Each row is a point on a landscape with many valleys, with its height.
A ball rolls from a point to the lowest of its 2 nearest points, and stops where none of them is lower. Distance is the straight distance between rows; heights are no part of it.
J984: [-28,9,-12,6,54,39,7,33,5,1,-7,20,-13,29,-16,-29,8,17,-9,-29,4,-3]  height 24.5
J219: [32,21,11,21,8,-26,-31,8,-9,15,2,-26,16,-26,44,6,7,21,-32,-19,-9,42]  height 75.5
J329: [19,37,10,37,-26,-9,18,-51,16,-9,8,-11,-18,-38,20,42,61,1,8,4,-29,6]  height 38.0
J380: [35,-39,14,-23,22,31,8,4,-8,-18,-23,8,-31,14,-1,3,-22,-6,-5,21,30,2]  height 23.9
J921: [-11,-6,-35,-4,-14,-12,-42,-27,-39,-4,-28,-12,6,-24,24,34,2,-1,-11,-25,-7,33]  height 39.4
J126: [-10,-19,-21,17,-45,-5,0,4,-26,15,33,-18,20,-21,-5,-26,45,5,-9,15,-1,-7]  height 11.8
J614: [-67,31,-32,25,10,-25,15,-9,2,-9,-22,35,60,-5,-6,3,-25,5,33,6,-36,-2]  height 29.2
J779: [19,-12,-14,24,7,6,3,25,-1,7,-2,9,-11,5,-15,-40,44,-4,-42,28,44,-1]  height 34.9
J339: [-10,42,-10,10,45,20,11,17,14,30,-10,-27,30,31,-12,-9,3,-3,-4,-73,5,15]  height 18.8
J770: [31,21,32,15,-35,24,-54,2,14,-7,-30,-19,-59,-22,-12,-38,24,11,9,41,-24,29]  height 24.9
J793: [53,-65,19,-33,-31,13,18,22,-7,-12,-21,14,-10,22,-14,14,19,-14,3,22,10,-7]  height 13.6
J489: [-23,40,-49,41,23,1,5,-23,-15,16,9,-20,21,-40,29,33,28,-32,-32,-16,5,5]  height 12.5
J111: [53,-9,1,-11,-39,-29,-23,-15,-10,18,16,-19,13,-10,6,-3,22,-27,44,-13,31,21]  height 75.4
J615: [49,5,23,19,-31,11,-32,15,21,-1,40,-22,-43,-1,1,-44,37,20,-33,42,4,-8]  height 57.8
J792: [-18,-8,-21,33,0,-9,0,-12,-43,24,27,-26,11,-33,18,-7,39,16,-30,-6,-30,2]  height 54.6
J608: [-42,19,-30,-8,-3,-8,-18,-55,5,-45,-7,7,-10,-18,6,58,-15,-19,-8,-14,10,-18]  height 24.4
J842: [-16,-33,-10,-6,35,37,-7,14,-12,-28,-12,26,-37,24,-19,-13,-3,12,-21,20,13,1]  height 28.9
J326: [7,-23,-36,-49,-26,-22,-40,-13,-23,-20,-43,-1,-10,17,-8,47,-14,5,0,-22,1,25]  height 22.4
J736: [-59,40,-45,24,-5,-10,-2,-2,26,-15,-41,27,66,13,-21,15,-34,-1,45,0,-15,9]  height 33.7
J879: [-19,-32,-54,15,-68,-17,-35,-10,-30,4,6,-4,-1,-5,-14,-14,37,11,-8,17,4,-5]  height 15.6
J465: [48,-1,50,-1,23,-23,-1,19,2,12,9,-31,-20,20,40,6,6,25,-38,14,-24,10]  height 70.6
J743: [-20,21,-26,23,39,18,34,-51,8,-18,-11,-27,19,8,-25,35,41,-31,1,-1,26,-35]  height 13.5
J157: [43,5,19,19,-31,9,2,20,29,-1,29,-20,-36,-1,6,-51,16,13,-47,71,17,-20]  height 57.4
J527: [-28,10,29,-20,-9,-14,-1,-23,-7,-10,31,5,2,-33,30,23,-26,7,-1,-21,-22,-5]  height 45.0
J243: [-17,39,-6,15,10,0,11,-36,11,-45,3,-11,-7,-38,24,64,29,-2,-42,-21,-19,-10]  height 38.5
J616: [-14,29,24,12,40,-26,28,51,22,27,17,37,18,28,4,-32,-9,24,19,18,-49,-11]  height 66.4
J292: [-23,-58,12,-43,-50,1,15,-10,-30,-13,11,-5,-3,4,-12,29,2,3,1,4,-23,-22]  height 56.6
J767: [45,-22,15,2,-39,-29,13,5,-6,33,50,-27,15,-10,5,-24,32,5,2,8,5,-12]  height 46.6
J442: [-10,-42,-8,-25,7,28,-12,-1,-10,-19,-16,46,-36,23,-11,-26,-39,-7,16,48,29,-29]  height 13.7
J687: [16,14,10,16,-23,-15,4,-47,10,12,0,-28,15,-61,30,53,-10,-17,-11,-24,24,19]  height 74.6
J454: [-13,1,22,2,53,38,4,22,9,25,9,1,-12,27,-2,-63,-72,3,15,35,14,-4]  height 26.7
J369: [43,3,52,-35,36,-13,22,31,10,-14,9,25,-6,12,17,2,-30,-8,17,-21,4,-3]  height 72.2
J943: [-45,-12,-46,-35,-9,-34,-18,-15,-16,-29,0,44,13,20,-22,13,-21,-8,38,6,-20,-26]  height 32.8
J901: [-6,-21,0,-35,-13,-13,10,-41,-18,-21,2,-12,16,3,-8,41,-11,-31,19,-16,2,-19]  height 53.6
J953: [-2,8,6,-28,-5,-25,-18,-19,7,-25,-5,24,30,-5,-5,14,-36,-18,22,-39,13,-1]  height 51.2
J866: [27,-4,14,-2,-16,-21,-8,-27,9,3,-3,-23,32,-43,21,44,-32,-20,-10,-34,34,29]  height 74.4
J582: [-27,44,-27,28,59,56,8,16,36,28,-11,12,-31,40,1,-38,-13,22,13,-37,8,-2]  height 16.2
J598: [-12,39,-20,51,5,21,48,31,45,10,-33,20,12,34,5,6,-18,35,37,-9,-17,40]  height 9.3
J618: [58,-32,15,-3,-38,27,-19,1,9,8,-22,-3,-41,1,2,-9,16,-14,12,62,30,21]  height 8.2
J65: [-29,-14,-27,-11,-6,-36,-9,10,-5,-22,-8,56,20,23,-28,-5,-11,-3,41,19,-27,-14]  height 37.4
J330: [-11,17,23,7,48,5,18,41,27,31,14,-9,-9,51,-10,-29,2,21,-8,-38,-18,-14]  height 68.8
J282: [-10,11,35,9,48,-5,36,53,28,24,17,28,-16,31,1,-37,-17,21,9,34,-22,-36]  height 63.8
J397: [30,-45,-30,-10,-18,16,-35,-17,-13,-4,-44,8,-55,12,-7,13,4,2,-15,49,35,21]  height 4.9
J4: [-23,23,-38,46,5,-3,11,-19,-28,29,40,-25,6,-36,15,1,39,-3,-21,6,-15,-20]  height 54.1
J13: [-2,4,18,-10,20,-20,6,33,-1,-10,14,63,3,-2,4,-25,-1,22,22,28,-29,-13]  height 53.3
J558: [43,-15,-17,-23,-56,-24,-38,-5,-14,4,-52,-7,-12,7,-1,14,20,-8,33,5,17,37]  height 10.6
J354: [-21,2,12,3,26,-1,43,-24,-12,12,38,-34,15,-25,13,22,11,-9,-15,-14,-18,-18]  height 54.4
J136: [-19,56,-8,7,37,17,13,-4,34,35,5,-44,51,22,-9,-6,-8,-13,9,-79,14,9]  height 17.0
J602: [-13,-6,29,-5,35,12,30,48,19,-3,27,28,-24,28,-15,-38,5,20,-12,16,-16,-35]  height 62.4
J338: [-8,-14,-23,12,-11,-8,11,-29,-30,6,15,-19,34,-16,1,13,22,-15,-4,-1,-4,-4]  height 25.1
J455: [12,-48,42,-25,-34,12,16,27,-14,-18,12,-1,-3,1,-9,-7,24,28,-21,19,-24,-14]  height 59.6
J912: [29,-25,31,-7,-46,-14,32,-2,-17,31,37,-34,6,-25,10,5,17,8,5,15,-24,-4]  height 44.7
J718: [0,1,36,-14,32,-8,41,35,12,16,37,14,20,26,-21,-24,-9,-8,31,-19,-27,-36]  height 61.3
J177: [3,5,35,-8,60,29,5,16,6,12,11,-13,-28,21,17,-32,-56,-1,-14,28,7,-19]  height 31.2
J670: [-11,-9,-34,7,37,1,-18,5,-34,-4,-16,2,19,8,-9,4,18,-6,-13,-34,0,23]  height 19.8
J402: [78,-10,13,-19,-18,-25,-9,6,-8,19,-4,-11,6,-8,16,9,10,-18,25,-2,29,41]  height 76.0
J211: [-21,-1,48,-34,-54,-14,-10,-26,0,-8,-12,-4,-14,-47,29,47,-39,10,8,-31,-15,17]  height 37.2
J268: [-5,-11,-14,19,-3,-13,35,13,-1,36,34,-32,45,-7,-13,-22,36,-14,-20,-6,3,-19]  height 52.3
J629: [-16,41,-11,14,29,-20,-21,22,33,-16,-19,41,25,0,-11,-15,-31,-10,32,-43,19,16]  height 45.6
J989: [-6,-3,-15,18,-51,9,-46,-7,-22,5,50,-27,-15,-19,-2,-39,32,5,-6,-23,13,-23]  height 15.9
J142: [-21,-41,-12,-54,-33,-9,9,-36,-28,-19,8,-2,-2,10,-20,42,-17,-18,19,-4,-18,-30]  height 54.9
J811: [-6,-2,-10,35,-24,-2,-11,5,-35,28,42,-30,2,-22,24,-20,40,36,-36,18,-36,-4]  height 55.2
J715: [63,-30,12,-14,-51,4,-22,14,1,2,-31,8,-29,7,-10,-4,32,-7,26,26,17,16]  height 12.0
J663: [44,-4,57,-7,42,7,6,10,12,3,6,-30,-35,19,33,0,-18,17,-43,34,-26,6]  height 70.9
J396: [-1,30,22,5,23,-26,-18,20,47,-5,10,24,35,-27,-4,8,-56,-9,9,-57,26,-8]  height 59.9
J284: [3,-11,18,-4,35,36,56,34,22,23,-3,3,-26,41,-22,-36,-17,-7,2,-15,25,-27]  height 66.3
J236: [-21,-9,-52,-11,23,-9,-26,-6,-18,-15,-30,4,25,26,-35,3,10,-20,-3,-39,13,9]  height 16.3
J385: [-33,39,-11,6,38,37,32,-29,20,17,6,-45,49,21,-12,-10,-6,-21,23,-57,11,-16]  height 15.4
J72: [-15,35,34,-7,33,-21,37,17,27,18,36,-2,42,32,-10,-25,-24,-15,39,-30,-25,-32]  height 58.6
J741: [-41,4,-54,-20,-5,-11,-11,-59,-15,-30,-22,-13,-10,-6,-8,52,-4,-19,-10,-9,-4,-16]  height 23.0
J231: [-9,-1,-38,11,-65,-13,-74,-24,-29,16,5,-7,-22,-19,7,-19,28,6,17,1,-10,14]  height 35.4
J787: [9,9,14,20,-50,32,-67,1,17,-17,-8,-5,-60,-15,-26,-52,26,15,-4,39,-19,20]  height 21.8
J591: [-6,12,-59,11,-42,-20,-56,-41,-23,10,-25,-9,-5,-33,27,20,15,-3,8,-11,0,32]  height 38.2
J255: [-29,32,-9,-1,42,14,23,-44,10,-2,4,-33,43,0,-7,12,-11,-36,19,-43,18,-19]  height 13.9
J92: [-29,-20,2,-2,0,2,48,16,-11,20,22,-20,47,10,-37,-16,26,-5,-18,-15,-1,-34]  height 50.8
J661: [-28,-25,-61,-3,-17,-11,-15,-42,-38,-8,-8,-19,9,-2,-13,36,11,-12,-10,-14,-7,-6]  height 20.3
J611: [-1,-27,11,8,40,50,32,25,-2,20,-7,-33,-8,19,-13,-48,-39,1,-41,31,26,-17]  height 77.9
J52: [-1,19,-3,30,21,13,47,34,30,27,-19,35,-6,28,-9,-23,-33,9,47,34,0,10]  height 19.2
J164: [-47,49,-36,38,-11,15,14,-9,35,-5,-25,2,73,22,-15,14,-23,11,54,-11,-10,15]  height 35.7
J253: [-52,30,-35,-8,8,-22,-18,-56,25,-43,-6,32,-3,-9,-4,47,-20,-16,16,7,3,-42]  height 25.6
J323: [-14,-20,3,3,-6,2,45,39,-13,5,14,-7,37,12,-28,-36,37,21,-46,-11,5,-20]  height 49.4
J399: [-2,-2,14,-12,-63,-24,-16,-36,-18,4,-47,-23,-8,-40,24,42,-14,-4,8,-14,1,37]  height 30.9
J537: [54,22,-3,31,29,-15,-48,22,11,25,32,-27,-31,2,28,-38,31,7,-20,15,4,19]  height 75.9
J280: [-13,4,-53,10,-68,-20,-61,-47,-17,14,-18,-18,-27,-23,7,11,16,-13,26,-5,5,8]  height 37.1
J467: [36,-12,0,15,-20,11,-31,8,-2,-5,-2,-6,-31,-3,-1,-19,34,20,-20,49,-4,27]  height 33.4
J804: [-44,24,-38,16,-4,-37,-26,-28,19,-21,-10,55,36,-34,11,25,-42,-1,11,1,-6,-9]  height 11.5
J84: [26,2,18,-24,-4,-10,-4,-24,9,-20,5,-15,37,-29,6,40,-47,-28,-1,-49,39,11]  height 74.1
J975: [-3,-7,-20,26,-75,-2,-5,-46,-8,18,9,-10,-40,-27,-6,13,32,-14,33,25,-8,-18]  height 33.2
J942: [2,-17,-23,9,7,-12,-6,-3,-31,9,-3,-7,28,-2,-8,-1,38,-7,-12,-19,8,21]  height 22.6
J968: [-2,-10,-20,16,-53,-12,-33,17,-20,6,41,-3,8,-10,-4,-54,49,12,-18,0,15,-21]  height 14.6
J720: [-51,11,-45,-2,32,15,-14,-12,-12,-7,-15,-7,39,23,-34,-4,1,-29,14,-53,-3,-3]  height 11.7
J585: [47,-20,2,-22,-73,-25,-38,5,-6,21,-27,-9,-21,6,-12,-4,23,-21,49,6,13,21]  height 15.7
J407: [12,12,23,-22,20,-23,-2,16,15,-28,0,42,22,8,-13,3,-39,-23,31,-32,29,1]  height 49.6
J633: [-52,-24,-8,-34,-44,0,-4,-41,-32,-23,-5,-4,-32,-11,4,49,-6,7,2,4,-35,-17]  height 51.3
J443: [40,-28,-24,-22,-35,-3,-31,-5,-14,-3,-62,1,-40,19,-10,24,15,4,8,29,17,32]  height 7.3
J314: [34,-23,23,-22,35,34,-17,-5,-4,8,-16,-31,-19,0,21,1,-53,-7,-27,45,22,29]  height 11.9
J883: [-14,37,-28,12,37,41,14,23,42,19,2,8,-3,44,-17,-26,1,9,20,-64,7,10]  height 14.3
J393: [62,0,6,23,9,-14,-16,29,7,27,29,-23,-13,3,16,-28,32,3,-22,18,6,8]  height 76.1
J254: [-27,-34,-78,-2,-47,-20,-22,-20,-44,0,-16,-13,12,4,-27,10,27,-2,-17,4,-3,-12]  height 17.8
J414: [7,0,47,-37,-35,-11,-31,-1,-13,-20,-25,-1,-11,-22,23,31,-27,16,6,-33,-16,37]  height 32.7
J120: [17,-25,18,11,-1,-15,32,45,-8,-1,17,-13,21,6,-10,-26,33,16,-54,8,-5,-16]  height 48.6
J181: [83,-22,27,-20,-3,0,13,14,1,11,-18,-9,-8,4,14,11,10,-10,7,8,21,27]  height 76.3
J54: [23,-4,35,-3,27,-20,8,23,-14,6,22,-28,1,16,23,1,14,22,-34,-14,-34,2]  height 70.2
J82: [12,18,15,12,-47,20,-81,-1,-6,-7,0,-22,-48,-13,-13,-59,31,25,13,0,-20,15]  height 18.9
J750: [1,-28,-44,-28,6,-18,-29,-4,-32,-21,-36,5,0,23,-18,24,2,-4,-7,-23,10,14]  height 19.6
J365: [-3,16,9,3,30,21,39,41,40,23,19,4,2,55,-26,-38,1,14,17,-38,-10,-21]  height 68.2
J861: [1,0,13,-29,-6,-34,-5,25,4,-22,1,69,14,7,8,2,-13,18,31,25,-34,8]  height 48.2
J272: [-3,34,-9,14,27,6,33,42,35,14,-10,40,2,30,-14,-25,-8,11,51,-4,-11,6]  height 27.7
J409: [-53,38,-27,3,25,13,-13,8,12,0,0,14,42,21,-22,-14,-12,-9,36,-47,-5,-2]  height 6.0
J941: [52,-7,49,-34,31,4,13,14,8,-3,-2,3,-31,11,35,9,-36,-1,-7,7,11,2]  height 71.6
J963: [-54,21,-20,-10,29,0,-26,0,-23,-15,11,11,13,-18,19,9,-9,4,-15,-39,-11,2]  height 41.9
J472: [7,28,-10,34,-8,-19,-12,-25,-1,11,3,-27,20,-60,38,40,-15,-2,-29,-41,19,29]  height 74.8
J271: [-12,24,-15,22,11,-26,10,19,22,-20,-37,49,56,-6,-14,9,-40,5,29,-5,-3,28]  height 37.5
J259: [-4,-13,13,7,18,-17,46,-2,-17,34,39,-46,32,-5,2,2,18,-11,-21,-11,-16,-23]  height 53.5
J94: [-7,13,17,17,36,39,39,38,36,38,10,8,-26,47,-12,-50,-32,6,19,2,20,-27]  height 67.1
J798: [15,-2,-50,23,-10,-4,-72,1,-21,0,-20,7,-19,-3,5,-18,48,2,-20,17,23,30]  height 33.0
J532: [-22,29,-9,47,22,34,48,34,25,11,-45,27,-6,31,8,-1,-42,46,28,15,-13,37]  height 5.0
J242: [-10,-6,-11,-29,-57,-28,-20,-45,-10,-2,-48,-28,-18,-21,2,59,-21,-14,5,-9,0,22]  height 28.4
J446: [-6,1,34,-2,54,-11,16,36,2,17,17,-16,4,30,4,-16,6,19,-25,-29,-26,-12]  height 69.6
J816: [-33,24,25,-5,39,-3,44,-11,4,14,43,-31,16,-2,12,5,-8,-9,-9,-31,-28,-34]  height 55.3
J951: [-30,34,5,19,32,-25,13,39,15,6,4,43,27,3,8,-19,-11,26,15,17,-53,11]  height 69.1
J189: [-32,6,1,-19,-36,-4,14,-57,-4,-29,-10,-2,-44,-22,5,65,8,-4,1,-3,-30,-10]  height 53.1
J560: [14,-21,-19,16,-22,-8,-13,22,-12,-1,8,13,9,2,-14,-29,61,1,-33,19,23,3]  height 35.6
J43: [-31,16,-1,8,65,36,-10,14,16,17,-1,5,-23,16,13,-42,-61,10,10,14,18,4]  height 21.7
J873: [-41,29,-19,31,-13,8,38,15,29,-8,-26,-9,71,39,-29,20,-19,11,53,-12,-22,24]  height 37.9
J173: [46,-8,31,-33,30,-18,25,24,-4,-1,6,-7,7,14,5,5,-5,-4,2,-23,-4,18]  height 72.9
J748: [29,14,-5,12,5,-33,7,-21,-4,28,29,-39,33,-37,32,7,4,-18,-4,-18,10,17]  height 74.2
J542: [4,-36,1,-3,-73,-7,-3,12,-23,-7,8,0,9,1,-10,-19,43,29,-24,33,-1,-2]  height 36.7
J920: [42,24,-4,10,-5,-35,-21,-5,-11,38,39,-32,16,-22,31,-12,20,-16,15,-17,25,12]  height 74.5
J801: [-70,18,-41,17,31,25,19,-33,-10,-3,4,-16,27,-1,-17,20,15,-26,-2,-25,-3,-31]  height 16.0
J583: [-7,33,9,6,55,5,16,31,30,13,-4,37,-18,26,9,-30,-20,12,30,2,-3,2]  height 33.1
J805: [42,-54,29,-37,5,18,31,27,-9,-15,-4,17,-14,14,-18,5,9,-12,-1,3,5,-16]  height 10.0
J373: [27,-20,13,-26,51,33,-6,-5,-10,-9,-26,17,-36,10,12,-1,-52,-17,13,6,44,3]  height 21.3
J996: [-28,-12,-4,-8,34,25,2,35,-12,-13,-7,28,-23,29,-32,-29,11,9,-23,-4,10,-7]  height 26.8
J632: [-1,-34,-57,9,10,21,-23,5,-19,-10,-33,14,-21,15,-19,-19,33,2,-35,27,49,5]  height 31.7
J400: [23,-33,3,2,39,38,28,9,-5,22,-18,-16,-17,8,-9,-23,-21,-15,-23,31,53,-5]  height 77.1
J347: [-4,-36,-12,-38,9,21,-26,3,-9,-36,-25,48,-53,25,-9,8,-30,3,5,32,15,-8]  height 9.8
J137: [51,5,45,-36,8,-28,4,7,11,-15,2,-8,28,-15,9,33,-39,-19,5,-52,22,9]  height 73.8
J732: [-16,21,26,-4,7,-6,10,-48,41,-35,14,15,8,-39,13,49,-31,-21,6,-10,24,-33]  height 54.5
J21: [30,20,44,5,-31,12,-38,5,5,-7,-37,-21,-36,-15,-2,-15,18,27,-2,39,-39,55]  height 29.1
J27: [-60,29,-19,9,6,-29,-5,-20,7,-8,6,40,40,-20,7,-1,-29,-10,32,-5,-13,-11]  height 20.9
J285: [57,-5,7,15,31,-4,10,21,10,30,8,-15,-17,13,7,-22,27,-5,-18,27,32,17]  height 76.4
J897: [-17,24,-12,9,11,-37,-11,26,13,-19,-33,69,37,-17,10,6,-38,15,18,4,-20,21]  height 31.8
J762: [-5,-9,12,21,45,27,16,16,15,27,7,-38,-7,16,-4,-34,-29,-2,-67,43,10,-10]  height 78.4
J766: [-2,20,-2,19,30,44,37,34,49,30,26,13,-27,63,-14,-39,-12,15,28,-31,5,-12]  height 67.7
J536: [-8,10,-15,36,0,-20,18,-12,-12,51,53,-27,20,-28,3,-17,44,-13,-13,7,-3,-21]  height 53.4
J705: [43,-21,29,8,-28,-19,18,32,1,20,38,-15,11,7,-4,-32,38,20,-27,24,-3,-15]  height 47.8
J590: [-16,-17,-31,28,-53,-9,7,-23,-18,11,40,-6,5,-25,-6,-11,47,-18,-10,9,9,-29]  height 8.6
J855: [24,-29,35,-14,28,24,62,46,5,0,5,14,-10,37,-33,-23,-3,-7,-9,-10,18,-37]  height 65.4
J6: [-54,18,-45,-21,-13,-34,-17,-43,0,-33,-5,36,15,-7,-8,32,-33,-16,30,20,-14,-36]  height 28.3
J944: [28,-31,8,-29,3,13,-19,2,-15,-22,-26,16,-30,13,5,21,0,-1,-1,9,14,29]  height 25.9
J464: [18,-28,29,4,-86,-6,-10,15,-11,3,3,-13,-10,-7,-13,-29,44,23,0,34,-23,-4]  height 38.4
J104: [-26,30,-11,15,45,28,34,-52,18,-11,-12,-35,29,5,-14,28,11,-33,19,-23,39,-34]  height 12.6
J903: [57,-19,27,-18,10,28,-5,-11,-4,10,-18,-28,-31,-13,25,3,-20,-2,-18,55,18,32]  height 8.1
J891: [53,-38,13,-14,-26,42,-11,-12,-1,15,-23,-20,-35,-8,1,0,-16,-9,-13,75,22,23]  height 3.5
J977: [-19,31,-6,13,4,-25,-17,8,37,-9,-15,30,58,-11,-14,1,-44,-14,39,-26,15,5]  height 42.5
J306: [-8,-14,-7,-17,-3,-33,7,22,-14,-26,-15,75,22,17,-16,5,-15,11,40,40,-37,-4]  height 42.8
J228: [36,-15,-8,31,-11,16,-21,16,4,-3,6,-3,-24,-7,-3,-36,32,4,-29,52,43,8]  height 34.3
J444: [0,18,4,11,-4,-18,-19,-17,-13,11,5,-30,22,-46,44,18,-21,14,-34,-31,-11,22]  height 75.1
J610: [-2,-52,31,-34,-62,10,7,8,-25,-7,-13,-2,4,3,-15,7,18,15,-7,11,-26,-6]  height 58.3
J594: [-35,44,1,10,32,5,-6,-33,27,-42,17,16,-3,-46,14,53,3,-9,-28,-28,-3,-22]  height 38.9
J877: [-1,-1,9,12,-55,25,-61,-1,-22,-9,15,-29,-31,-12,-16,-56,32,18,-5,-24,-3,-14]  height 17.1
J226: [9,-26,41,-18,36,17,31,34,9,-14,22,16,-36,21,-2,-22,-8,12,-17,29,-9,-26]  height 61.4
J563: [43,-55,6,-45,-39,-10,16,3,-22,-1,-11,-2,13,14,-17,21,14,-27,19,2,2,-2]  height 18.1
J474: [-47,29,-51,28,29,14,-2,-14,-29,16,-4,-14,28,-24,11,12,24,-21,-32,-28,1,-1]  height 11.0
J308: [6,-47,-23,-32,0,32,-30,-15,-20,-31,-43,16,-53,25,-9,23,-22,10,-16,42,19,5]  height 7.2
J713: [16,-29,36,-4,-64,-2,7,9,-21,29,5,-25,-1,-14,5,-8,26,17,13,24,-28,0]  height 41.6
J336: [-40,8,-30,-3,7,-4,-34,-22,-39,-19,-12,2,15,-23,16,32,-10,0,-23,-35,-5,14]  height 40.8
J368: [7,-3,11,26,-12,-12,-10,31,-16,12,33,-27,8,-1,10,-32,42,36,-57,28,-34,-2]  height 55.7
J675: [5,36,-15,27,-5,-3,20,-49,7,-26,7,-12,-2,-37,17,52,41,-12,-19,-8,-14,2]  height 38.3
J900: [6,-16,-9,5,-35,-11,24,-47,-24,17,25,-27,13,-28,4,27,20,-17,14,11,5,6]  height 27.5
J721: [2,20,22,2,6,-28,-19,-6,44,-4,18,16,44,-50,-7,23,-64,-22,22,-32,38,-12]  height 57.6
J404: [44,-18,-1,14,27,14,31,19,1,36,-10,-11,-10,8,1,-35,6,-22,-20,35,50,-4]  height 76.6
J915: [4,19,28,-2,63,10,11,33,13,4,10,17,-30,29,10,-25,-26,8,1,4,-2,-8]  height 33.9
J367: [35,-10,21,-13,0,-25,25,-18,-16,17,22,-37,37,-20,18,20,3,-18,8,-12,3,12]  height 73.9
J483: [9,-26,-60,17,-4,-4,-41,9,-23,-6,-26,17,-11,13,-21,-9,44,4,-27,17,25,20]  height 32.4
J911: [39,-11,25,5,-20,14,-28,2,-7,-9,-24,-10,-32,-6,10,0,23,24,-8,33,-11,49]  height 32.2
J490: [-16,46,-10,23,17,4,32,35,44,17,-6,18,40,35,-15,-16,-14,14,60,-17,-19,22]  height 34.0
J523: [7,12,8,26,-68,-6,18,-51,10,11,9,-8,-47,-32,-6,18,41,-15,49,13,-18,-15]  height 35.5
J388: [-34,43,-15,5,28,15,8,25,36,6,7,14,23,35,-15,-31,-1,4,46,-44,-3,6]  height 10.9
J432: [15,18,17,25,-46,-6,33,-41,1,18,19,-15,-36,-35,17,28,51,-1,21,11,-29,-2]  height 37.3
J969: [8,-21,37,-22,18,7,44,49,8,-7,20,26,4,29,-30,-25,2,-11,25,-2,-5,-45]  height 63.9
J140: [-21,7,-6,4,-18,-45,-21,-4,17,-21,-10,60,50,-34,10,16,-56,5,8,3,-15,12]  height 22.1
J498: [-42,8,-32,8,35,19,24,-47,-3,-20,-1,-13,11,6,-19,41,24,-27,-6,-8,-6,-33]  height 15.0
J25: [-18,8,4,40,26,23,56,23,9,14,-42,30,-9,24,4,-12,-50,27,35,45,-12,18]  height 10.7
J988: [-39,-17,1,-32,-21,-9,-19,-27,-27,-20,13,9,-7,-21,14,30,-11,1,8,-16,-22,-3]  height 48.3
J932: [-8,5,30,-10,-54,-10,9,-44,2,1,-25,-22,-15,-48,30,52,-26,3,3,-14,-11,25]  height 33.3
J138: [37,2,61,-32,32,19,-1,9,19,-8,11,-9,-49,16,37,9,-41,14,-16,28,-11,3]  height 71.3
J509: [-10,-8,-20,-36,-46,-37,-47,-29,-20,-12,-54,-12,-11,-16,-3,52,-21,7,-3,-26,5,41]  height 25.4
J290: [16,-14,12,-22,51,33,-13,-8,-12,3,-15,-11,-15,1,21,-14,-74,-14,-1,16,41,19]  height 17.2
J972: [-19,-1,-5,-38,0,-19,-5,-40,-2,-28,-3,-1,28,4,-10,35,-40,-44,30,-26,17,-22]  height 52.5
J201: [-38,34,14,1,36,-9,40,4,29,33,45,-19,29,13,1,-11,-20,-21,22,-39,-29,-42]  height 56.8
J802: [-25,38,-18,15,52,49,4,14,29,33,-2,13,-31,32,17,-47,-45,11,28,-12,27,9]  height 18.3
J297: [15,-5,-23,14,-33,-7,-68,-4,-17,1,-4,-4,-17,-11,4,-22,41,21,1,8,3,30]  height 33.8
J752: [-59,25,-48,24,31,32,14,-23,-18,27,0,-25,37,-2,-10,7,34,-18,-22,-28,-9,-16]  height 13.2
J248: [4,-34,5,-27,16,12,5,22,-6,-18,-12,70,-30,25,-15,-16,-20,-11,32,42,13,-31]  height 18.7
J473: [-9,16,23,-12,-24,-6,12,-46,25,-53,-14,-4,-24,-19,6,71,26,-1,-2,-12,-20,-13]  height 53.8
J379: [-26,-39,-5,-3,7,46,11,10,-15,-29,-7,24,-33,20,-21,-28,-5,8,-53,32,27,-22]  height 30.2
J183: [2,-16,33,11,-15,6,-2,30,-23,-19,14,-14,-7,0,-4,-19,28,43,-60,33,-38,1]  height 56.2
J167: [23,-43,19,-47,8,17,14,19,-11,-33,-6,42,-23,23,-14,-4,-7,-12,17,14,6,-33]  height 14.4
J520: [37,4,-5,-3,-42,-18,-24,-25,-10,28,41,-29,-1,-29,12,-19,20,-22,38,-23,22,8]  height 74.9
J507: [5,-11,-27,9,-57,-12,0,-56,-9,16,-3,-17,-13,-23,-3,37,18,-22,25,22,-1,1]  height 30.4
J476: [-27,34,-4,39,29,-4,34,39,22,7,-25,37,22,16,1,-15,-13,36,20,5,-44,20]  height 71.0
J710: [-54,38,-12,6,29,8,-7,-28,-3,-17,17,6,15,-42,25,25,-16,-16,-20,-39,-6,-15]  height 40.0
J834: [46,31,-1,28,26,-24,-44,16,-1,18,7,-30,-3,-11,39,-13,27,22,-32,0,1,45]  height 75.6
J677: [-7,16,26,5,0,-16,-11,-33,55,-18,17,26,25,-48,3,47,-54,-27,24,-9,33,-36]  height 55.4
J83: [-10,-46,-32,9,-6,25,1,6,-9,-21,-35,13,-19,23,-22,-28,10,5,-55,46,46,-11]  height 31.0
J30: [10,28,13,-9,46,-18,-4,27,15,-16,-3,32,13,4,0,-10,-32,-8,17,-43,16,10]  height 48.0
J976: [11,-11,35,-32,-13,4,-29,-1,-23,-24,-31,3,-29,0,15,21,2,16,2,-4,-19,38]  height 28.8
J604: [-6,-10,41,-31,18,-15,4,39,-7,-13,34,35,-1,9,0,-16,-2,25,7,8,-39,-18]  height 57.7
J731: [-34,10,27,-24,-39,-15,-13,-36,16,-17,15,24,-8,-50,27,43,-43,0,1,-21,-15,-5]  height 41.7
J696: [9,-30,43,-26,12,2,24,39,-14,-14,29,6,-5,18,-7,-16,7,20,-28,9,-26,-24]  height 60.2
J549: [65,-7,35,-33,2,-19,24,6,-4,7,7,-28,31,0,20,25,-14,-22,7,-32,0,19]  height 73.5
J756: [42,-16,32,13,-35,25,13,13,20,-5,16,-20,-28,-2,1,-32,9,11,-51,82,0,4]  height 57.1
J894: [33,-17,36,3,-15,15,23,32,5,-11,19,-8,-22,12,-2,-16,27,33,-58,52,-15,-2]  height 56.7
J289: [-13,20,24,-18,-22,-6,7,-49,35,-42,2,3,-19,-31,15,72,-14,-17,-3,-8,1,-16]  height 54.0
J193: [-60,19,-24,-9,24,-8,-11,-10,-4,-10,4,34,28,2,-8,-3,-10,-18,28,-30,-13,-16]  height 13.3
J565: [3,-33,-17,10,-47,2,-4,23,-20,-20,-9,16,1,10,-12,-25,51,24,-40,32,13,4]  height 36.0
J612: [20,-20,21,14,39,23,15,23,11,20,13,-27,-28,24,-1,-19,-5,10,-62,45,-4,-4]  height 78.8
J781: [-20,15,-16,-1,51,21,10,29,-2,6,-15,-4,19,23,-20,-13,19,3,-13,-59,3,17]  height 21.5

For each start below, name the point where the ball stops.
J231 | J104
J912 | J590
J368 | J590
J455 | J804
J173 | J590
J766 | J590

Call two points neighbours if one is among the 2 nearest of the other. Go from one point of each pair to the other, from neighbour to neighbour, staying as low as possible. Name the highest point that can't be avoided.
J236 and J272 | J915
J397 and J532 | J211
J804 and J236 | J27
J397 and J805 | J248
J474 and J104 | J801
J891 and J397 | J585
